Each scene shows the same named points in several views. A view is turned or mirrored, and shifted as a whole, has a little noise and may leave points out.

Scene 1
View 1
K_393: [ -3  22 -25 -10  15 -32 -18 -18 -47  48  12  50  -2 -18  13 -24   7  12
 -43 -17  -9   6  -3   2]
K_128: [  5  40 -29 -12  10 -24 -17 -11 -50  43  13  49  -3 -11  17 -18  13   5
 -61  -9  -8  31   3  -2]
K_971: [ 16  33 -19 -43  16 -42 -16 -38 -66  49  51  28 -29  -6  46 -39  45   9
 -46  20 -13 -15 -29 -23]
K_90: [ -7  26 -30   9  -1 -28  -4 -21 -49  30  22  22 -18 -10  31  -9  60  24
 -40   1   1  16 -23 -33]
K_643: [-25  10  10  -2   1 -36  -4 -14 -16  23  -7 -17 -29 -12  -3   0  28  19
   2  -7 -32   7 -41 -30]
K_413: [  2  51 -27   0   4 -16 -12  -4 -49  29   7  35  -9  -2  16  -5  22   1
 -64  -4  -7  62   4 -15]
K_923: [-11  22 -21  -2  53 -58 -15 -41 -68  46   7  46 -17   2  29 -30   7  -2
 -36  -1 -20   5  -3   1]
K_846: [-15 -32  13  26   8 -26   8   3 -27  38  23   3  -6  -9  -3 -26   9  47
  26 -14  -7 -20 -35 -17]
K_591: [-16  15   0  20   1 -18  -3  10 -23  25  -7   8  -6  -7 -12  -1   6  20
 -16 -18 -18  38 -15 -16]
K_504: [-21   9  -3  -9  35 -56 -15 -38 -43  42   1  14 -25  -7  13 -18  11   4
 -12  -5 -30 -12 -23 -10]
K_806: [ -8  -5   5  30  64 -43   7 -16 -70  40  29  25 -12  22  27 -46  -5  17
  -7  11 -11  13 -13 -11]
K_694: [  6  41 -26   8  18 -16 -11   2 -53  39   9  52   7  -2  10 -17  -2   6
 -60 -14  -3  54  13   3]
K_430: [-14  32 -23  18  43 -39  -9 -20 -61  35  -4  42  -8   5  22 -14   6  -3
 -45  -6 -13  44   7  -5]
K_92: [ -1  -4  -2  21  16 -16  -4  14 -36  46  14  39  10  -9  -8 -29 -18  29
 -11 -23  -5  14  -3   7]
K_435: [-14  33 -13   2  35 -43 -11 -26 -52  34  -4  28 -19   3  18 -13  11  -5
 -37  -3 -24  30  -7 -12]
K_373: [ -2  20  13 -13 -25   0 -14  28   0  35  -7   8   5 -24 -37  -5 -22  20
 -15 -34 -27  32 -16  -3]
View 2
K_92: [-34 -17   8  -3  -1  29 -14 -13  -4 -22   4  -4  -7   4 -28 -23 -24 -27
  -3 -33 -33 -33  21   4]
K_643: [-18  -8  33   5  -9   6  -4  22  -4 -21   9  13   2   1  38  19   5 -25
  13 -49  -5  -9  52  23]
K_694: [-22  24   1  23   0  12   0 -18 -36 -39 -16 -12  -7  15  -2 -56 -40 -30
  -5 -18 -14 -16  32 -32]
K_923: [-14  19 -19  19  18  33  11 -26 -40 -15 -41   5  -8   4  11   5 -32 -45
  30  -9 -27  17  23   1]
K_971: [-22   0  10  23  -7   4  59 -49 -33   5 -19   7  19 -15  34  16 -49 -32
  31   8   4  40  35   7]
K_435: [-11  23  -1  22  14  18   1  -3 -34 -29 -26   4  -7   8  27  -7 -19 -39
  16 -24 -13   4  38  -4]
K_591: [-21   1  26   4  -8   7 -17  21  -9 -32   8   2  -4   9  16 -17  -5 -26
  -8 -47 -13 -28  44   4]
K_430: [ -7  32 -12  21  17  17  -4  -3 -44 -32 -35  -5 -14  12  14 -24 -26 -44
   3 -16 -19  -4  27 -13]
K_393: [-35   2  -3  18 -13  27   9 -28 -27 -26 -17  -1   5   6   5 -15 -35 -27
  16 -17 -29   0  35 -18]
K_504: [-21  -1  -2  11   6  33   3  -7 -18 -14 -23  15  -3  -1  23  30  -9 -37
  38 -32 -26  14  36  20]
K_90: [-16   2   9  17 -25 -16  31   4 -35 -12  -7  -1  17   6  40   6 -34 -30
 -13  -1 -15   4  37   0]
K_373: [-41 -11  46   2 -15  26 -29   5  13 -42  29   4  -4   3   4 -28   5  -8
  15 -73  -8 -36  63  -7]
View 3
K_971: [-34   1 -18  44  10 -10 -18 -40  64  -9  15   8  31   1  -2 -31   7   2
 -34  -4 -18  21  26 -22]
K_806: [  6  27  -8 -15  31 -28 -23  -4  28 -12 -57  34   0  27  -7 -13  41 -24
 -18  18 -26  15  -5 -19]
K_504: [ -4  12 -21 -11   1 -16 -30 -42  22  -6   8  19   7   7 -15 -17  40 -21
  -8  -3   0  31 -16   6]
K_694: [-14 -44 -26  19  27   7  10 -13  27 -38 -43  52  19 -37  10 -16  19 -22
 -12   1   7 -16 -30   5]
K_373: [-13   6   7 -19  -1  15  -2  -8  -5 -54 -11   8 -41 -41 -23   5  14 -12
  24  -8  44 -13 -38  39]
K_90: [  5 -14 -19  15  18  12 -33 -27  73 -46  -7  20  10 -16   2 -23   8 -15
 -28  14 -17  -7   7 -12]
K_128: [-22 -35 -27  28  18   9   1 -29  37 -31 -14  39  21 -30   5 -24  18 -15
 -18   0   6  -5 -15   5]
K_393: [-20 -16 -21  20  22   3  -4 -35  20 -19  -9  34  15 -23   0 -30  37 -19
 -16   6  12  -3  -8   7]
K_591: [ 13  -5  -8 -22   5  12 -22 -12  26 -54 -22  21 -24 -24 -10   0  18 -22
   8   3  14  -9 -34  21]
K_643: [ 16  19  -6 -30 -15   5 -45 -28  38 -46  18  -2 -24  -5 -24   1  13 -14
   9  -4   7  15 -21  15]
K_92: [ -8  10   2  -9  31   1  -2 -11  -3 -32 -42  32 -18 -22  -9 -20  43 -24
  -4  20  16 -21 -15  13]
K_846: [ 12  54  20 -30  20  -3 -38 -16  17 -35 -17   1 -42   2 -20 -17  42 -20
  -4  29   2  -7  10   6]
K_430: [  3 -37 -38   1  19  -4 -11 -23  34 -25 -36  54  25 -10   5 -15  29 -28
 -15   0  -6  10 -37  -1]
K_923: [-10 -18 -34  11  20 -18  -9 -32  29  -1 -25  47  34   5   2 -24  38 -23
 -21  -2 -11  24 -20  -8]
K_413: [ -6 -51 -32  19  13  14  -6 -18  51 -50 -24  41  19 -34   6 -10   1 -16
 -11  -6   1  -7 -31   4]
View 4
K_971: [ 30  19  57   1  43  19 -23  32 -14 -10  -2  27   0 -15  -2  76  -7  13
  17  79  12  34  10  -6]
K_435: [ -9  14  32   6   8  26  -7  22  -2  17  -1  14 -17 -12   3   9  17  19
   5  48   0  11 -33  -6]
K_504: [  8   4  31  -4  36  26 -22  23   3  11  11  -6   4 -32   5   9  14   6
   8  49  33  -2 -18 -13]
K_694: [-13  13  11   4 -13  19  -3  30 -21  -8 -23  36 -31 -13   6   8 -12  39
   7  33 -45  24 -34 -12]
K_373: [-18 -24 -13 -14  -5  36 -26   1 -18 -21 -31 -26  34  -2  10 -44 -29  -7
  -7  16 -17   5 -12 -21]
K_806: [ 21  -1  23   2  18  -4 -23   9 -26  29  33  18  -1 -36 -20  31   4  50
   3  -1  26  -8 -28 -14]
K_846: [ 16  -6  -7 -10  26  -5 -45  11 -13   1  24 -17  42 -32  -9   8 -22  24
 -14  -2  26 -26  17 -14]
K_128: [ -5  11  21   4   3  25  -8  33 -20 -12 -23  32 -23 -14   5  20 -12  29
  12  48 -33  32 -24 -11]
K_92: [  2  -9 -13  -9   7   9 -27  21 -23 -14  -5   8   3 -40   1  -9 -24  40
   2   2 -13  -3 -19 -23]
K_90: [ -1  35  23   6  14   4 -19  31   3   4   8  16   3   8  -2  43  -8  18
  -7  55 -14   7  23  11]
K_393: [  1  11  13  -2  20  22 -18  38  -7 -19 -13  21 -17 -37  11  16 -11  26
  12  48 -13  15 -14 -15]
K_413: [-20  22  24   9 -16  21  -1  25 -11   1 -19  28 -24  14   3  16  -6  20
   0  51 -43  30 -20   3]
View 5
K_393: [  1   7  -6   0  25  -8 -19  26  10  -7  13  -3  23  15 -25 -18  20 -18
  -2 -21 -11 -18  22   2]
K_504: [-10  14  20  -6  13 -10 -44   4  -5 -19  23  15  27   5 -36  -1  52   4
  15  -9   4   2  -8  -5]
K_643: [-12  25  26 -21  -5  -6 -20  -8 -40 -52  22  17 -10  12 -20   1  45 -10
  15   1  14  -5 -33  24]
K_90: [-24   2 -12 -21  16 -11  -8  16  -7 -52  29 -12   4 -14  -7 -25   2  -3
  17 -20  -4 -34  -6   3]
K_430: [-16  23 -18  -2  -6   3 -11  39 -11   9  12 -20  26 -11 -29 -15  32   6
  -4 -24 -17 -27  -1  -4]
K_846: [ 12   8  11   3   8  -2 -51  -7  -7 -34  -8  -8 -23  20 -24 -34  34  -7
  42   4  23  12 -45  46]
K_435: [-22  18   0  -7   1  -5 -17  24 -14 -11  27  -4  33 -16 -30  -2  34   5
   2 -22  -7 -18  -4 -14]
K_591: [  0  34   1 -10 -14   4   0  18 -34 -17   0  -5 -14  17 -21 -11  31 -19
  -3 -10   0 -15 -24  35]
K_373: [ 21  44  22  -7  -8   6   4  13 -35 -13 -12  15 -21  53 -22   5  36 -53
 -16  -2   6   0 -10  53]
K_694: [  0  22 -21   1   3   4  12  53  -4  15   4 -22  20   2 -24 -15   4 -26
 -17 -34 -19 -25  17   7]
K_806: [ -1   5  -2  17   1   5 -49  24   3   4   4 -30  23 -22 -40 -24  27   9
  38 -19  19  21 -44   9]
K_923: [-13   7   0   5  18  -9 -37  25  13   6  27  -5  49 -13 -39  -9  35   9
   8 -25  -8  -5   9 -25]
K_413: [-16  24 -17 -15   0  -1  24  45 -18 -12  21 -14  17 -11 -16  -5   1 -24
 -19 -34 -17 -33  11   2]
K_128: [ -7  12 -12  -7  18  -4   3  38   4  -8  20  -7  25   4 -20 -12   5 -25
 -12 -31 -16 -25  26  -2]
K_971: [-18 -18  13 -12  45 -20 -25  12  24 -52  50   4  39 -22 -18  -6  -7 -21
  24 -32   9   4  19 -24]

Which points are out of place in each view (at most two, in the order of its rows)? Write none if all are in place.
view 1 => K_806, K_373
view 2 => K_643
view 3 => K_90, K_923
view 4 => K_128
view 5 => K_430, K_435
